A landscape with many valleys, sampled at points; each row gives a point and its height.
A ball rolls from a point to the lowest of its 5 nearest points, and stops where none of them is lower. Distance is the straight distance between rows; heights are no part of it.
Tezip (h 308): [ 232,    0,  -27,   38,   38,   45,  -28,   19,   86, -209, -210,  -68]
fasoz (h 320): [ 226,   78,  139,  271,  -41,  -74, -152,   50,  109,   24, -185,   22]
Fug (h 662): [-149,  -44,  243,   67,  313, -309,  178,   26, -213,  132,  242, -272]
Doso (h 410): [  78,   82,   57,  158, -289,   98, -271,  -78,   68,  224, -134,  100]
san (h 273): [ 107,   37,  -76,   14, -201,  184, -283,  -68,   96,   24,  -37,  -16]
ger (h 213): [ -14,  -76, -164, -149,  -42,  171,   94, -174,   41,  -73,  -87,   31]
vuv (h 665): [-254, -146,  103, -116,  117, -123, -106,  -68,  -39,    7,  643,  -90]
nuf (h 390): [  54,   29,  106,   88,   57, -109, -357,  163,  106,   75,  338,   17]
tesa (h 185): [  44, -102, -157, -118, -177,  157, -171,  -62,  104, -157,   36,  -80]
devu (h 573): [  42,   79,  169,  114, -351,  258,    3, -183,  -26,  171, -204,  110]
kupos (h 401): [ -18,   45,  -72,   44,  350,  -88,  421, -159,   38,  -35, -237,    5]
saka (h 493): [  47,   47,  187,  213,   99, -131, -253,  150,  159,  126,  202,   17]
ser (h 639): [ -61,  -25,  171,   38,  170, -241, -142,  190,  -62,   63,  253,  -97]
fogol (h 367): [-178,   20,  -38,  -20,  246,  -53,  421, -130,  -70,  203, -183,  230]
repu (h 318): [-234,   -2, -118,  -43,  193,    4,  331, -101,  -19,  160,  -37,  204]
Vano (h 394): [ 120,  -70,   21,   30, -243,  198,  -44, -117,   44,   58, -171,   25]
nire (h 231): [-227,  -28, -122, -131,   33,  136,  276,  -78,  -91,  194,   80,  264]
bodi (h 321): [ -75,  -69, -205, -170,   68,  106,   63, -138,   76, -216,  -90,   36]
lif (h 109): [ -10,  -75, -108, -175, -216,  253,   32, -169,   27,  -29,  -24,  113]
romep (h 479): [ -36,    4,   27,  185, -158,   34, -433,  -46,  237,  173,  316,  153]
Depeb (h 476): [  48,   33,   56,   80, -259,  256,   32, -136,    4,  142, -191,   23]
Pozil (h 478): [  45,   -9, -117,  -24,  103,  -13,   79,  106,   51, -375,  -75, -116]
gal (h 431): [ 184,   65,  -94,  -67,   -3,  -71, -134,  196,  -50, -302,  -23, -111]
Rofu (h 615): [  23,   41,  254,  186,  272, -338,  -77,  211,  -11,   90,   43, -178]
Rovu (h 666): [ -42,    8,  131,   -1,  135, -332, -105,  302, -171,   47,  247, -173]
Fite (h 469): [ -42,   68,   90,   43, -389,  249, -113, -153,   79,  202,   -5,  117]
Nekem (h 453): [ 103,    1,  -41,  -12,  116,  124,  173, -145,   24, -132, -278,   -8]
Kigev (h 225): [-239,  -83, -309, -257,   77,  190,  118, -183,   92,  101,  112,  121]
bis (h 845): [  75,  -42,  115,   90,    2,  146,  351, -174,  -94,  104, -348,   65]
nodi (h 524): [ 140,   81,  132,  186,   68, -258, -231,  191,    0,   42,   70,  -64]
kef (h 298): [  -6,  -35, -276, -226,  -25,   89,  -34,  -82,  112, -331,   62,  -35]
Vunet (h 102): [ 115,   50,  -57,    3,   49, -278,   53,  285, -167, -401,  -76, -214]
paz (h 419): [ 144,   14,    6,   -5,  -79,  118,   75, -107,   20,  -65, -231,    2]
Lopi (h 23): [ 139,   55,   31,   92,   65, -378,   35,  288, -147, -212,  -87, -217]
pemu (h 352): [  39,  -10, -141, -119,  -22, -156, -223,  366, -105, -244,  162, -182]
muv (h 418): [  15,   23,   83,  168,  -68,  -27, -296,    7,  177,  174,  168,   64]
Bos (h 331): [  85,  -29,   -2,    6, -256,  175, -119,  -92,   55,   53,  -90,   25]
Zuv (h 272): [-231,   37, -112,  -87,  124,   53,  292,  -81, -101,  264,   28,  304]
vokat (h 402): [-163,  -54, -208, -129,  157,   69,  237, -204,  146,   44,  -68,   83]
Zuda (h 80): [ 254,   51,  116,  144,   81,  -89,   10,  143,   11, -182, -284, -100]
kanu (h 680): [ -13,   -3,   95,   17, -104,  200,  266, -231,  -52,  103, -311,  119]
Povub (h 658): [-152,  -77,  189,   12,  199, -161, -147,   22,  -69,   91,  470, -145]
tus (h 655): [-167,  -38,  152,  -80,  160, -265, -139,  172, -159,  119,  335, -149]
Zakit (h 380): [ 222,   71,   -7,   98,   -8,  -75, -197,  117,   76,  -62,  -89,  -83]
Faza (h 139): [-292, -125, -204, -203,  -74,  202,  142, -109,  -38,  179,  117,  305]
Fozi (h 76): [ 141,   88,  -71,   41,  105, -189,  158,   84,  -34, -402, -148, -194]
lesov (h 33): [  12,  -84, -153, -175, -246,  258,  -56, -130,   66,  -94,   11,  107]
melob (h 648): [-201,  -17,  161,    6,  267, -372,   66,  165, -209,  121,  167, -337]
bonod (h 743): [ 185,   49,  212,  216, -201,  119,   61, -118,   12,  137, -349,    3]
zili (h 219): [-230,   33,  -74, -132,  -56,  183,  236,    9,  -96,  316,  180,  393]
zutam (h 449): [ -22,   26, -134,  -27,  203,   24,  236, -133,   77, -232, -186,  -33]
mizo (h 372): [ 148,   31,  -69,  -84,  -32,  -81, -313,  236,   22, -136,  146,  -87]
dipur (h 63): [ 106,   -5,   23,  -13,   19, -200, -188,  314,  -96, -218,    7, -155]
gigaf (h 69): [-115,    1,   86,  -87, -348,  313,  170, -161,  -94,  145,    0,  150]

Where does a ball stop that starts at each point below?
Nekem | lesov
devu | lesov
Tezip | Lopi
romep | lesov
ser | Lopi
bodi | lesov
fasoz | Lopi
